Each row is a point on a tangle of strands that fork, close into loops and nearly touch. The rows are in no order.
Points whose rows are less than 62.1 apart are linked; no others are. Some points are linked to none.
Tebub: [ -2  11  45 -10 -10  14  14  18  -1 -33 -12  18 -23 -13   2   5  34  21
 -20  17 -65  -7  36 -26 -65]
fov: [ 10  16 -62  30  16 -14 -38  10   0 -15 -27 -59 -14   9  -4  48   8 -56
  25   3  23  24  25 -11  -6]
Bipi: [  3   7  14  -8 -33  22  39  25  -3 -45  20  22  -2   1 -35  37 -12  15
  -7 -21 -63 -31  15 -18 -38]
teme: [  7  10 -86  24  -1  11 -49   3  10  14  -3 -71 -19  27   9  14  15 -20
  34   9  35  42  -7  -8  23]
fis: [  5  13  23  -7 -30  23  30  18   2 -43   6  31 -13  -4 -17  24   8  13
 -18  -5 -70 -19  20 -16 -49]
zuva: [ 20  38 -23  25  49   5 -14  13   4  11 -41 -35  44 -23  22 -36  18  11
  13  45  33  15 -24 -21  44]
zar: [  3   0   7  -4 -11  17  18  25   6 -45  11  10   0  -7 -23  28  -8 -17
 -18   2 -42 -10  36  -2 -15]
tiv: [ 21  -5 -22  -5 -16 -42 -38 -13   7  32  17  -4 -31  39 -44   6 -26  -5
 -17  -7  -1  24 -46  68  40]
rafi: [  9   1 -85  37 -14   7 -56  -4   6   2  -2 -61 -16  36   4  25   4 -25
  29  11  29  28  -1   6  26]
mag: [  9 -18 -50  30   7 -22 -72 -10   5  10  15 -51   7  60 -20  11 -27  20
  34  14   8  18 -37  24  62]
liv: [-13  19 -21  -1  17  -8   9  23   3 -54 -48 -11   3   0 -23  62  -8 -21
  -5   3 -30  16  33 -34 -40]
Netu: [ -3  17  15 -11   2   0  16  19   7 -44 -28   9 -12  -3  -6  22  22   4
 -13  12 -62   4  41 -29 -56]
tid: [-11 -40  88  -6  18   4 -12  -1 -28  11  10  74  -9 -25 -17   6 -62  35
 -27 -13 -24 -42  10  21 -14]
Givu: [ 20 -12  11   2  28   8 -19  36  -7   0  -4 -57  41 -29   8 -12  11 -15
  22   8  26  -3   7 -56  11]
viku: [ 11 -24  35  28   5  33 -45  39 -63   6  28 -16  28 -33 -24 -17 -21  -8
  23   1  15 -16  14  -7  28]
tade: [  7  18 -74   9   7   9 -27  10  20  26 -15 -61  -1  11  14 -13  19 -13
  31   7  38  44 -21 -19  26]
Naf: [-11  29  30 -28   8   6  38 -31  -3  -1 -26  56  10 -22  50 -57  40  -2
 -29   5  30  13 -31   4  -9]
nik: [ -6  -7 -26  36  36 -15 -43   4  -9  11  25 -21  19  59 -25 -22 -19  43
  58   9  23  15 -31  16  81]
belos: [ 14  39  -4  18  15  15  16 -23 -15  19  -8  37  16 -20  40 -58  27  -3
  -2   5  34  -6 -33  15  31]
roto: [  3   8 -25 -26 -13 -32  40 -40  49  10   5  11 -27  29  -4  54 -16  12
 -20 -19 -43 -18 -10  27 -25]
kaze: [-14  -3 -11  -5 -27   0  34  18 -13 -34  26 -11  10  16 -54  69 -43  16
  16 -38 -39 -31  27  -6 -33]
Zumit: [ -1  18  51  15  44  23 -27  37 -49  -1   2 -10  43 -62   6 -24  -8  13
   2  -7  35 -26 -12 -45  18]
dopu: [  6  22 -67  28   3 -14   4 -30  27  26  -5  -3   5  37  17 -47  14  28
  41  13  39  20 -58  21  58]
pebiv: [  5 -14  -3  -9 -14  11   6   3  -8  14   4 -15  12  -8  12 -32  10 -20
  14  -1  20  21   1   3   8]
Sisu: [ -3 -14  12 -24  13  -6   6  15  15 -11 -15 -26  10  -6  16  -5  28 -28
   3   4   6  18  30 -36 -23]
fini: [  2 -11  46 -13  25  10  -7  22 -14 -13 -11 -19  41 -40  20 -23  16  -1
  -5   5  30  -9  -8 -56  -8]
med: [ -6 -16  23 -21   7   0  18   6  29 -20 -33  -5  27 -18  35 -21  40  -7
 -11  19  29   0   4 -65 -26]
Pufun: [ 10   2  -9   1   3 -50 -25 -30 -12  51   2  10 -26  43 -18 -35  -4   7
  23 -10   7  28 -42  68  38]
gasar: [-31  41  66  10  25  13 -15  11 -39 -11 -13  65   7 -50  42 -54   2   2
 -41 -35  26 -31 -10 -21   4]
Guzaf: [-10  37 -22 -12 -24  10  30   9  -1 -37 -34  12 -15   5 -21  55   5   4
 -10 -18 -59  11   6 -33 -67]
Fadog: [  8 -15  31  -5 -21  10  32  15  14 -29  31  29  -1  -2 -31  35 -24  17
 -16 -12 -52 -42  16  -4 -16]
Fezof: [ 11  49 -42  36  41  18 -14  18  -2   5  -8 -12  23   1   1 -45  20  17
  17  39  43  24 -25   2  69]
keki: [ 17  -9  56 -36 -20 -14  33 -19  22  18  28  50 -30  10 -14  27 -12  36
 -27 -25 -76 -34 -19   9 -31]
Fovez: [  8   2  38 -33 -15 -21  28   4   2  22  58  10 -28  15 -49  48 -31  22
  -4 -48 -63 -31  11  20 -21]
ral: [  9  -6 -86  34 -26  -7 -46 -31  19   2 -10 -48 -22  43   8  34   4 -30
  22  14  33  22  -6  24  18]
zezam: [-33 -22  56 -28 -14  28  28 -15 -17   1   9  52  -5 -17  25 -34  14  24
 -14   0   1   4   9   6 -26]
zuz: [ -8 -22  -8 -13 -27   1  26 -16  23 -10   2  14 -10  11  12   7  -4 -14
 -12  11 -32   4  27  23 -10]
Bega: [  3 -16 -33  16 -13 -30  -9 -26   6  35  -2 -18   3  30   6 -32  -2  12
  39   0  26  13 -35  26  32]
bil: [-25   7  -7 -42 -21   3  37 -26  36   8 -25  22 -37  16  43 -16  55   4
 -11  10 -41  35  24 -13 -56]
siz: [-16 -20  58  22   8  31 -34  23 -72   4  27  31  20 -44  -8 -30 -35   2
  14 -23  28 -35  13  -1   8]
natag: [ -3 -12   7 -11 -27  13  33  -7  21 -24   4  25 -10   7   4  16   0   0
 -20   8 -56 -11  24  10 -23]
dubed: [ 13 -31  39  -4  -9   0  20  15  14 -14  33  26   1  -7 -37  34 -36  10
 -18  -5 -37 -40  17   8   6]
fevub: [ 20 -18  22  14  20  -3 -36  49 -17 -28   4 -51  25 -22 -13  10   5 -38
  14   3  -1  -7  46 -34  -1]
Viru: [  7  43  14  34  61   8 -18   1 -20   2 -30 -13  43 -41  36 -40  18  15
   0  34  31 -14 -14 -21  38]
kote: [  4  11 -41   0   2 -57  -5 -49  21  53  -4  -7 -18  48  11 -42  14  17
  39  -7  29  30 -58  48  34]
les: [ -9 -20 -54 -14 -21 -48   9 -68  43  44 -22 -16 -23  40  29 -17   5  -7
  18   6  30  31 -30  51   3]
lor: [ -8 -17  37 -20  16  -2   2  23   6 -25  -9 -15   7 -14  11  -7  28 -10
  -4  10  -7   7  41 -40 -32]
vekur: [-31  16 -35 -31 -18  -1  33 -33  38  -1 -31  14 -38  25  40  13  40 -17
  -9   6 -37  36  28   0 -48]
lem: [  3 -10  -1  -4   6   6  10   5  29 -17 -49 -15  46 -15  46 -20  32 -21
  -8  27  31  -2  -7 -72 -11]
Tase: [ 20  -3 -31  26  15   5 -49  42 -12   1   7 -74  13  -7 -13   2   5 -26
  31   8  10  14  24 -26  24]
dugim: [ -4  14   2 -12  -4  12  17  17  10 -42 -10  10  -9  -1 -10  26   8 -14
 -18   3 -51   5  41  -8 -35]
bitak: [  6 -19  29  -2  19   9  -5  27   2 -18 -11 -33  44 -28  20 -11  19 -13
   9  10  29 -15   8 -69  -7]
suzup: [-16 -19 -63 -19 -32 -26  23 -65  51  36 -26 -12 -25  34  44 -10  11 -20
  15   5  31  35 -16  38  -7]
tagiz: [-23  -2  15 -41 -34  13  41 -27  25  10 -12  32 -34   9  41 -27  50  20
 -19  13 -42  26  17  -9 -57]
Pob: [ -9  20  58  13  36  27 -28  35 -60  -2   8  13  31 -61   6 -31 -13   7
  -3 -25  36 -28  -9 -39  13]
pebu: [ 23  29 -42   6  30   3  -8  11  21  23 -38 -44  31 -12  23 -30  18  -5
  16  27  34  24 -30 -30  28]
Vikup: [-17   7  44 -46   5   7  37 -16  19   0 -32  35   0 -23  39 -44  48  23
 -35  19  17  21 -15 -31 -42]
pogel: [  0  -6 -84  14 -24  -7 -22 -34  24  28 -12 -43 -11  38  21 -12  10  -5
  35   7  42  36 -30  18  23]
kudi: [-19  33  46  23  19  24 -12   5 -41   3   8  66   9 -43  33 -48  -9   3
 -20 -38  38 -46 -13  -8  15]
val: [ 15  30 -12  27  47  24 -22  37 -24  13   1 -32  38 -27 -14 -33  10  18
  18  25  38  10 -20 -23  52]
Dofom: [ 22 -21 -18   9  -9 -48 -40  -6  13  21  10 -22 -18  29 -37  16 -29  -6
 -10   1   0   7 -31  43  33]
Som: [-51  14  74 -14   5  24  13   6 -36 -12  -2  74  -8 -40  27 -48   0  25
 -35 -28  26 -13  -5 -16 -24]
Mol: [-28 -43  83  -6   1  12   3 -14 -31   4   8  71  -6 -17   9 -12 -39  37
 -18  -3 -19 -32  12  19 -22]
dogi: [-14 -31   5 -22 -25   4  27 -25  19   2   1  16  -7   8  25 -11   4  -8
  -8  11 -20  12  23  20 -12]
Futod: [ -6  -1 -52 -15 -15  -5   7 -17  27  14 -18 -30 -14  12  31  -6  21 -43
  10  -4  24  41  10   3 -10]
novu: [ -2   1 -40 -10 -16 -24  35 -35  47  -6  -4   6 -19  25  -4  51 -19  -2
 -17  -4 -27 -12   5  27 -15]
Gamov: [ -5  17 -15  -3 -11  18  26  41 -15 -51   7  -7  12  -5 -57  60 -29  -7
  -3 -27 -37  -6  30 -21 -30]
kerig: [ 10  -1 -28   1   6  -8 -22  21   6   0  -8 -54   3  -4  10   2  12 -45
  20  -1  12  22  24 -22   1]
dev: [ 14  -1  33 -44 -27 -26  41 -32  33  22  19  42 -36  21  -4  28  -4  26
 -29 -28 -78 -22 -26  17 -33]
sur: [ 12  54 -37  42  47  11 -10  -5   2  13 -14   1  12   3  29 -61  36  12
   7  46  36  22 -19  21  72]
Nivu: [-30  26  46 -20   3  12  41 -31  -9  -6 -20  83  -7 -25  51 -60  35  17
 -40  -6  28   1 -25   6 -16]
mesov: [ -2 -41  58  35   4  20 -44  23 -68   4  25  26  21 -37 -24 -14 -48   3
  17  -8  17 -42  14   9  16]
busig: [-47   6  85 -13  12  24  -5  23 -43 -16   4  53   0 -50  14 -41  -7  21
 -31 -27  26 -13   0 -30 -24]
maraz: [-17 -17  52 -17  11   3   9  20   8 -32  -9  -3  -1 -18  12  -5  38  17
 -10  18 -13  -4  45 -50 -51]
Kibi: [  6   9 -43  18   7 -36  -3 -34  15  39   2  -3  -2  40   9 -45  11  27
  47  -1  31  13 -57  26  47]
Moze: [  0 -10  47  -7 -22  32  13  19   0 -35  18  35 -12 -14  -8  10   6  12
 -28   9 -61 -19  31  -4 -33]
sobu: [ 23 -43  22  33 -12  -9 -37  16 -29  10  15  -6  16  -4 -37  -5 -36  -4
  14  13   1 -23   0  19  35]
tatos: [  1  -8  22 -24   7  14   8  11 -10   9  -1 -11  20 -22  16 -33  17 -18
   2  -1  25  18   0 -21  -5]
bis: [ 15  24 -60  -5  18  -4  -6  -2  38  27 -48 -46  13  -4  37 -17  26 -23
  15  15  37  35 -29 -34  12]
Doso: [ 18  -7  24   6  30  16 -26  41 -30   9   8 -45  42 -37  -2 -18   4  -4
  20   4  27  -5   1 -45  18]
Mitod: [  2  22 -69  20  -9   0  10  -8   9 -30 -22 -18 -15  17 -25  74 -17 -42
  -3  -1  22  16  12  16 -10]
Muf: [  8 -15 -33  10 -20   3 -14   1  -7  20   8 -32  10   2   3 -28   1 -19
  28   4  22  18  -5   9  23]
fusev: [ 12 -27 -44  37 -20  -5 -51  10  -5   3  15 -45   8  23 -17  -1 -17  -9
  24  14   7   3  -9  13  40]
niz: [ 10   2  -4 -27  -8 -35  21  -3  24  25  46  -3 -32  17 -49  49 -32  11
 -21 -32 -27 -11  -2  38   0]
Vodu: [ 14 -30  -1  15 -21  -2   0  15   9 -18  16  -5   5  -5 -24  20 -25 -26
 -11   8 -15 -17  23  19  15]
fugo: [ 12 -41  43  37  -4  22 -47  31 -61   2  26   5  26 -31 -34  -8 -38  -8
  14   5  10 -31  13   6  29]
lov: [  2  15 -37 -17  -9 -34   1  -7   6  17  54 -27 -46  49 -68  67 -24  10
  -8 -32  11   0   3  56  -5]
maboz: [  8  27  25  24  53  27 -27  36 -45   9   1 -19  43 -53  -2 -27  -1  19
   6   8  39 -17 -16 -34  35]
susul: [  6   7  12 -33 -11 -29  30  -1  16  19  47   2 -30  20 -43  53 -30  18
 -10 -41 -50 -25   8  27 -15]
dag: [ 17 -25  -4  20 -18  -8   4  29   9 -28  31  -9  10  -6 -50  35 -36 -20
  -9  -6 -11 -35  19   6  19]
Vifo: [ -4  27 -16 -13 -54   6  40 -16  15 -27 -21  37 -27  14   0  29  17  10
 -16 -11 -72  -8  -2 -10 -69]
tur: [ -8  12 -14 -24 -12 -32  28 -20  -5   7  25 -19 -18  35 -43  79 -35  23
  13 -46 -39 -22  11  25 -44]
vup: [ 12  -5 -41  17  14 -32 -71 -17   2  18  11 -40  -8  68 -22   6 -23  19
  30   6   3  30 -48  43  59]
zozo: [  5 -20  29 -12   6  12 -11  25 -20  -4  10 -22  17 -23   3 -19  11 -23
   3   0  10   9  23 -18  -2]
bam: [  2  -5 -49   3 -16 -25  21 -28  43  -9  -1  -6 -18  25 -10  52 -21 -15
 -14  -1  -7  -8   6  31  -6]
mepiz: [  1   7 -77   7 -22   2  -7 -21  22  29 -12 -35  -1  21  24 -29  14  -8
  31   4  43  38 -37  13  25]
Lodar: [ 18  22  14  12  41   8  -9   6  -7   3 -37 -21  52 -38  31 -32  15   2
   1  26  30  -6 -23 -39  21]
Pozu: [ -9 -10  36 -24  -2  22  20  -6 -22   8   3  26  12 -24  20 -42  15  -5
  -4  -7  27  12  -6  -2  -5]
Num: [ 10 -17 -39  38 -10  14 -49  29 -21   3  21 -53  17  13 -24 -11 -14  -4
  35  16  10  13  -1   0  46]
sotop: [ -6  15  -3 -16 -45  10  36 -19  22 -22 -15  35 -30  14  19  11  26   7
 -20   5 -73  -2  15  -1 -57]
vog: [ -1  16 -39 -16  -3 -39  15 -16  -3  13  30 -34 -28  45 -58  91 -31  17
   5 -31   3  -8  11  44 -28]
Lum: [-38  34  62  -3  14  16   6  -2 -29 -12 -13  77  -1 -42  43 -56  12  11
 -44 -26  29 -19 -17 -11 -10]
Tev: [-27  23 -55 -18 -20   2  36 -51  37  -7 -35  17 -37  32  37  37  24 -22
  -9   5 -33  30  20  16 -42]
Boko: [ 15  52 -45  36  22   9   6 -24   7  23 -16  14  12   8  43 -64  35   9
  11  37  31  13 -33  26  62]
fur: [-20 -27  74 -13   4  30 -16  23 -41 -17  17  22   6 -36   1 -16  -4   1
 -16  -2   3  -8  27 -11 -16]
sep: [ 21 -37  52  -8   0 -15   4  13   4   9  29  29  -6 -10 -46  28 -47  10
 -23  -4 -27 -35   6  19  14]
Ped: [ -2 -11 -38 -11 -12 -57   2 -60  31  51 -17  -9 -25  40  20 -31   4   3
  25  -2  25  34 -43  55  13]
pebe: [ 20 -31 -16  12 -16 -42 -21  -5  20   8  10 -17  -9  17 -31  20 -31 -11
 -10   5  -2 -10 -12  33  27]
Ruz: [ 14  48 -10  35  62   9 -16  10 -11   8 -28 -18  38 -28  23 -43  22  16
   7  41  36   5 -14 -10  52]
Dalep: [-13  -8 -67 -13 -29  -7  12 -42  38  24 -20 -25 -22  24  38  -8  18 -36
  14   1  33  39  -3  20  -3]
bukig: [ -3  25 -49 -23  -7 -30  41 -44  21  17   3 -13 -28  47 -25  91 -19  16
   3 -29  -6  -7  -6  30 -42]
dobav: [-23 -19  64 -24   9   7  11  14   7 -23 -11   5   6 -30  22 -20  36  25
 -21  19  12  -5  19 -60 -48]
Nobil: [-13  10  36 -41   4  12  36 -16   4   0 -21  37   7 -21  35 -48  40   6
 -28   5  24  20 -20 -16 -22]
tam: [-15  45  21  50  40  30 -38   8 -32  20   4  46   2 -42  45 -54   0  12
 -30 -14  28 -50   3  -2  51]
deda: [-14 -29  72  -7  -6  40  -5  24 -28 -29  25  33  -2 -30  -6   1 -11   6
 -27  10 -30 -17  36  -5 -20]
Gikid: [  9 -23 -46  28 -24  -9 -36  -5   4  14   5 -43   1  23  -3  -9 -10 -14
  29  14  17  15  -8  18  33]
mal: [  0  16 -41   8   5  -7  -4  13   7 -36 -22 -25  -9   4 -13  42  -3 -52
  -2  -1  -5  17  36   0 -15]
Guto: [ 17 -35  -3  29 -24   3 -31  21 -20   2  17 -24  13  -3 -20  -5 -23 -22
  15  14   1  -8   9  16  28]
botu: [ -8  -9  52 -16  -6  27   5  18  -6 -29   8  20 -14 -16   2  -2  22  11
 -24  17 -48  -1  40 -13 -39]
bine: [-16  16 -69  -5 -19  -3  37 -58  41  -8 -31  13 -34  37  24  58   6 -23
 -10   5 -16  15  13  29 -30]
nav: [  9  15 -10  15  18 -37 -33 -23 -19  52  22  17 -29  57 -18 -42   6  18
  37 -17   8  23 -43  62  53]
raz: [ 17 -46  29  18  -6 -21 -21   3 -19  14  13   8   8  -3 -29  -4 -36  -4
   8   9  -2 -21  -2  27  28]
Feb: [ -4  22 -54   9  -1   2  14   6   9 -40 -19 -13  -9   6 -21  58 -13 -41
 -10  -7  -5  14  29   9 -16]
memal: [ -2  20 -64 -10  -9 -22  48 -54  37   3 -15   3 -27  47  -9  90 -13   3
  -3 -12   0  -7  -8  28 -31]
Kikul: [ -3 -17 -44  34  17 -13 -56  -1  -3   8  17 -40  15  58 -21 -12 -24  32
  51  12  17  20 -32  18  70]
vuda: [ 13  -2 -10 -10  15  -3   8   6  31   2 -36 -30  37 -13  37 -13  27 -23
   7  14  31   8  -9 -61  -5]
bifo: [-13  43  32  33  28  23 -18  -2 -35   9  -1  55   7 -45  47 -52   5   1
 -27 -25  31 -48 -11  -4  31]
pokom: [  3   4 -26  28  34 -31 -36 -10  -6  30  20 -11   2  57 -18 -30  -5  40
  54   0  19  14 -42  28  68]
suti: [-24 -16  31 -35 -30  22  36 -20  10   5   0  36 -24   4  35 -26  33  21
 -16  14 -38  16  17   2 -41]
rir: [-11 -14  40 -36  11   1  20   6  19 -11 -21   6  10 -20  27 -25  41   8
 -18  14  18  11   8 -52 -34]
Sobun: [-11  32 -27 -12   0   6  22  12   2 -42 -35   4  -8   3 -24  58  -3 -11
 -11  -6 -45  18  18 -25 -49]
gara: [  7   8 -63   2  -6 -36  24 -39  43   2  -4 -11 -30  39 -23  79 -16  -5
 -11  -7  20  -6  -5  38 -13]
Gasa: [ 16  -5 -12  23 -14   6   4  50  -7 -50  30 -17  14 -12 -65  47 -37 -26
  -4 -16  -7 -27  30  -1   9]
duzus: [-14 -32  25 -24 -30  11  34 -29  18   3   1  39 -12   8  27 -14   7  16
 -15  16 -44   2  18  19 -24]
guvev: [  7  -4   4 -29 -22 -25  40 -33  41   9   9  28 -23  22   1  35 -12  18
 -21 -14 -65 -22  -8  20 -22]
Tipu: [ -9 -31  46 -17 -31  11  29 -27  12   0   6  51 -18   5  21  -2   1  29
 -25  13 -62 -16   8  13 -30]
Sepe: [  0  14 -46 -14  -3 -34  29 -25  16   8  16 -20 -26  41 -43  87 -27  17
   6 -28   3 -14   5  33 -29]
sino: [-27 -15  75 -17  10  28  -8  20 -46 -11  12  26   9 -43   7 -31  -1   5
 -14 -14  22  -4   9 -20 -17]
kitan: [ 17  13 -24  16  33  19 -27  42 -12  15  -1 -55  35 -21 -12 -23   8   9
  27  18  33  17 -12 -35  42]
Linug: [ 12 -20  60 -21 -28  -2  31 -15  18   2  23  57 -24   2  -9  21 -12  36
 -27 -12 -75 -44 -10  -1 -37]
Fata: [  2  -3 -41  -7  -8  -6 -10   1  15  10 -10 -40  -9   7  18  -3  14 -44
  13  -3  18  33  17  -3  -2]
moros: [-12  -6  14 -10  15 -14   5  23  12 -42 -24 -14   2  -2   2  15  23 -17
   1  12 -24   5  54 -38 -42]
kef: [ 13 -29  -4  14 -21   4 -14  14 -10  -7  12 -21   8  -6  -9  -4 -12 -34
   4   8  -1   1  23  15  15]
Duzu: [ -6   3 -10   2 -22  15  36  33 -10 -46  26  -3  12   3 -54  59 -39   5
   3 -30 -34 -25  28 -12 -23]
Zot: [-15   2  56  13  20  35 -28  34 -70   1  19  17  27 -52   0 -31 -20   2
   5 -28  34 -28   4 -20  11]
tesut: [ 12   2 -25 -14 -16 -36 -14   8  12  19  57 -19 -42  37 -74  51 -28   2
 -22 -30   7   1 -11  49  19]
bur: [ 11  40 -62  34  11   1   9 -25  20  22 -12   5   9  21  26 -57  26  16
  24  29  36  20 -50  24  60]
Genu: [ 13   6 -39   0  17  -6  -1   4  40   8 -50 -39  35 -11  48 -10  24 -26
  14  21  36  14 -21 -58   7]
fofef: [  2 -24 -40  23 -16 -27 -31 -18   6  27   0 -35   0  33  -3 -17 -10   5
  33  11  18  14 -29  28  33]
tok: [ 15 -42  37  14 -14  16 -14  26 -23 -20  26   7  15 -24 -25   7 -30 -21
 -10   7 -11 -24  27  10  13]
muzom: [  0  23  19  12   9  11  22 -25 -18  13  -1  58  10 -24  41 -53  17  -1
  -6 -12  41 -22 -29  13  17]
vore: [ 17  -8  60 -34  -6 -10  24   8   3  25  55  32 -28   4 -47  40 -32  25
 -14 -40 -62 -34   2  12 -14]
Zige: [  6  -7  -8 -20  14 -11   4  12  22   3 -25 -32  19  -9  28 -13  29 -30
   7   2  25  15   5 -48 -13]
rur: [  9  24 -71  28   2  -6 -18  -1   0 -23 -27 -37 -20  14 -12  63   1 -60
   7   5  26  25  17  10  -4]
Vafad: [ 10   7 -42  24  24  22 -43  45 -12  13   9 -66  24  -4 -18 -18   3   8
  34  18  31  31  -4 -27  49]
Vaki: [  6 -37  85 -15  11  10   3   4 -12  10  27  68 -12 -21 -28  23 -52  39
 -33 -12 -44 -45   0  10 -13]
Dusa: [ 21 -44  51   5   1 -15 -10  13 -10  11  18  26   3 -17 -43  14 -46   1
 -14   4 -11 -34   4  24  20]
gonot: [ 16  -1 -34   7   2 -40 -62 -21  -1  27  10 -24 -19  59 -26   0 -20  11
  17   1   2  30 -53  53  49]
tosum: [  0  53  28  21  42   9 -10 -21 -25  10 -23  31  14 -38  64 -55  33  -2
 -19   7  27 -16 -17   2  26]
beti: [  8  16 -68  -6  -3   3 -12  -4  24  30 -21 -47  -1   8  25 -15  24 -26
  23   3  37  42 -22 -12  15]
gesur: [ -2  -3  60   5  33  16 -18  25 -30 -20  -9 -11  48 -55  18 -23   3   8
  -8   1  36 -24 -15 -61   2]
Zogo: [-41   8  50 -21  -5  19  47 -34 -11   3  -7  87  -9 -19  44 -53  20  29
 -26 -14  26  -7 -17  10 -21]
mifu: [ -2  19 -19   0   9   4  12  37  -5 -57 -20 -14  10  -7 -46  62 -21 -22
 -10 -13 -27   6  33 -23 -29]
Zipag: [  3 -12 -82  20 -28 -10 -32 -37  23  18 -12 -45 -22  41  19  12   8 -21
  25   9  38  27 -15  24  16]
Ladez: [ 10  28 -29  38  29  28 -14  23 -20  10  14  -8  25  -6 -11 -43  10  23
  25  21  42   9 -26  -2  64]
letot: [ -9   7  27  -8   1  15  27 -17 -23  11   1  46  15 -25  30 -48  17   0
  -3 -13  38  -5 -23   9   6]
deso: [-10  20 -67  -6 -17 -12  46 -59  40  -4 -25  13 -30  41  11  76  -5  -7
  -9  -4 -14  -1  -3  28 -32]
zetiz: [-25  -9  46 -40  -8  23  31  -5   5   1  -3  27 -17 -13  28 -30  44  23
 -22  10 -16  22  15 -17 -45]
Bomu: [ 17 -33  46  17  -8  28 -26  48 -32 -34  36   7  17 -36 -41  18 -33 -27
 -16   5 -13 -32  33  -2  16]
Giz: [-33 -38  66 -18 -12  23  18 -16 -25   2  10  61  -6 -15  20 -23 -11  28
 -12   1 -12 -12  15  16 -24]
Dulo: [  5 -26  56 -16 -34   7  27 -23  15  -4  12  58 -22   5  11   9  -2  37
 -29   5 -74 -34  -6   5 -38]
zaguf: [ 15  -5 -16   1  -5 -51 -37 -26  -2  40   7  -4 -22  42 -25 -17 -13   0
  11  -2   1  30 -44  63  38]
Guzum: [ -9  25 -22 -15 -51  10  44  -6   1 -32 -14  27 -16  16 -17  48   1  10
  -5 -29 -59  -8  -3 -19 -70]
Pera: [-28   3  48 -45  -2  12  38 -11  16   5 -19  33 -14 -22  35 -38  50  36
 -35  18   0  19   0 -34 -53]
kud: [ 15 -13  34  14  17  28 -42  45 -53   5  23 -33  32 -39 -18 -18  -5 -10
  19   1  18  -8  16 -23  21]
sez: [ 23  -9  -6  20  18  -4 -42  46 -15 -14   1 -68  21 -14 -12   8   2 -38
  24   4   6   1  38 -33  10]
mureg: [ 11 -20  31  -4  13   5 -21  36 -18 -16   7 -36  16 -23  -5  -3   9 -33
   6   2   1   3  38 -25  -5]
Vufun: [ 11  -3 -39  30   5  23 -53  40 -21   9  18 -67  17   5 -20 -14  -3  -5
  35  14  15  23   2 -15  44]
kefi: [ 13  -3 -11 -19 -17 -33   1   5  16  28  49  -4 -38  22 -64  37 -32   1
 -27 -26  -7  -2 -15  49  22]
did: [ 17 -24  74 -25   2   0  17   4   2  17  41  54 -21  -9 -32  31 -38  36
 -27 -24 -59 -42  -3   5 -14]
faduf: [-11   0  -4 -13 -21 -21  33  -1  -4 -11  29 -13  -3  26 -45  74 -41  23
  14 -43 -42 -32  17   9 -39]
fumav: [-11   7  -5   2  19 -13   6  24   7 -50 -40 -13   5   0 -12  38   6 -22
   2   9 -30   7  47 -35 -43]
Nesi: [-41 -11  55 -27 -12  23  42 -26 -15   5   1  71  -9 -14  37 -44  15  35
 -16  -7  12  -1  -7   9 -30]
Lege: [ 17  50 -21  20  20   8  11 -27  -2  25 -23  19  13  -9  50 -62  39  -3
   1  23  30   7 -35  20  40]
vub: [ -2 -42  57   0 -12  25  -2  16 -19 -20  23  31   5 -24 -13   5 -25  -3
 -19   9 -20 -23  30   8   0]
Rusum: [ 16  19  -4   8  32   4   1 -10  11   2 -53 -20  54 -24  52 -36  24  -7
   3  36  28   3 -24 -40  15]
lol: [  7   2 -27   8  14 -14 -20  22   3 -22 -16 -47   1  -2  -1  23   7 -53
  13  -1   2  15  40 -20 -11]

A tip is a point with one link. Name the tips that can be reached along the links from each point below, in the order of the rows.
sobu | zar, Gasa
Zipag | tur, sotop, Rusum
zozo | fov
Mol | natag
Dofom | pebe, nav, pokom
tok | tam, Bomu
gesur | maboz

A fork is a point with three links, a tip a point with one. Leave the first point through the second and follow the links. Name the first fork or tip that comes.
tagiz / bil | memal
vub / deda | tam
Gamov / Duzu | tur
busig / sino | Bomu
pebu / zuva | Rusum
Naf / Nobil | suti
Ladez / val | Vufun
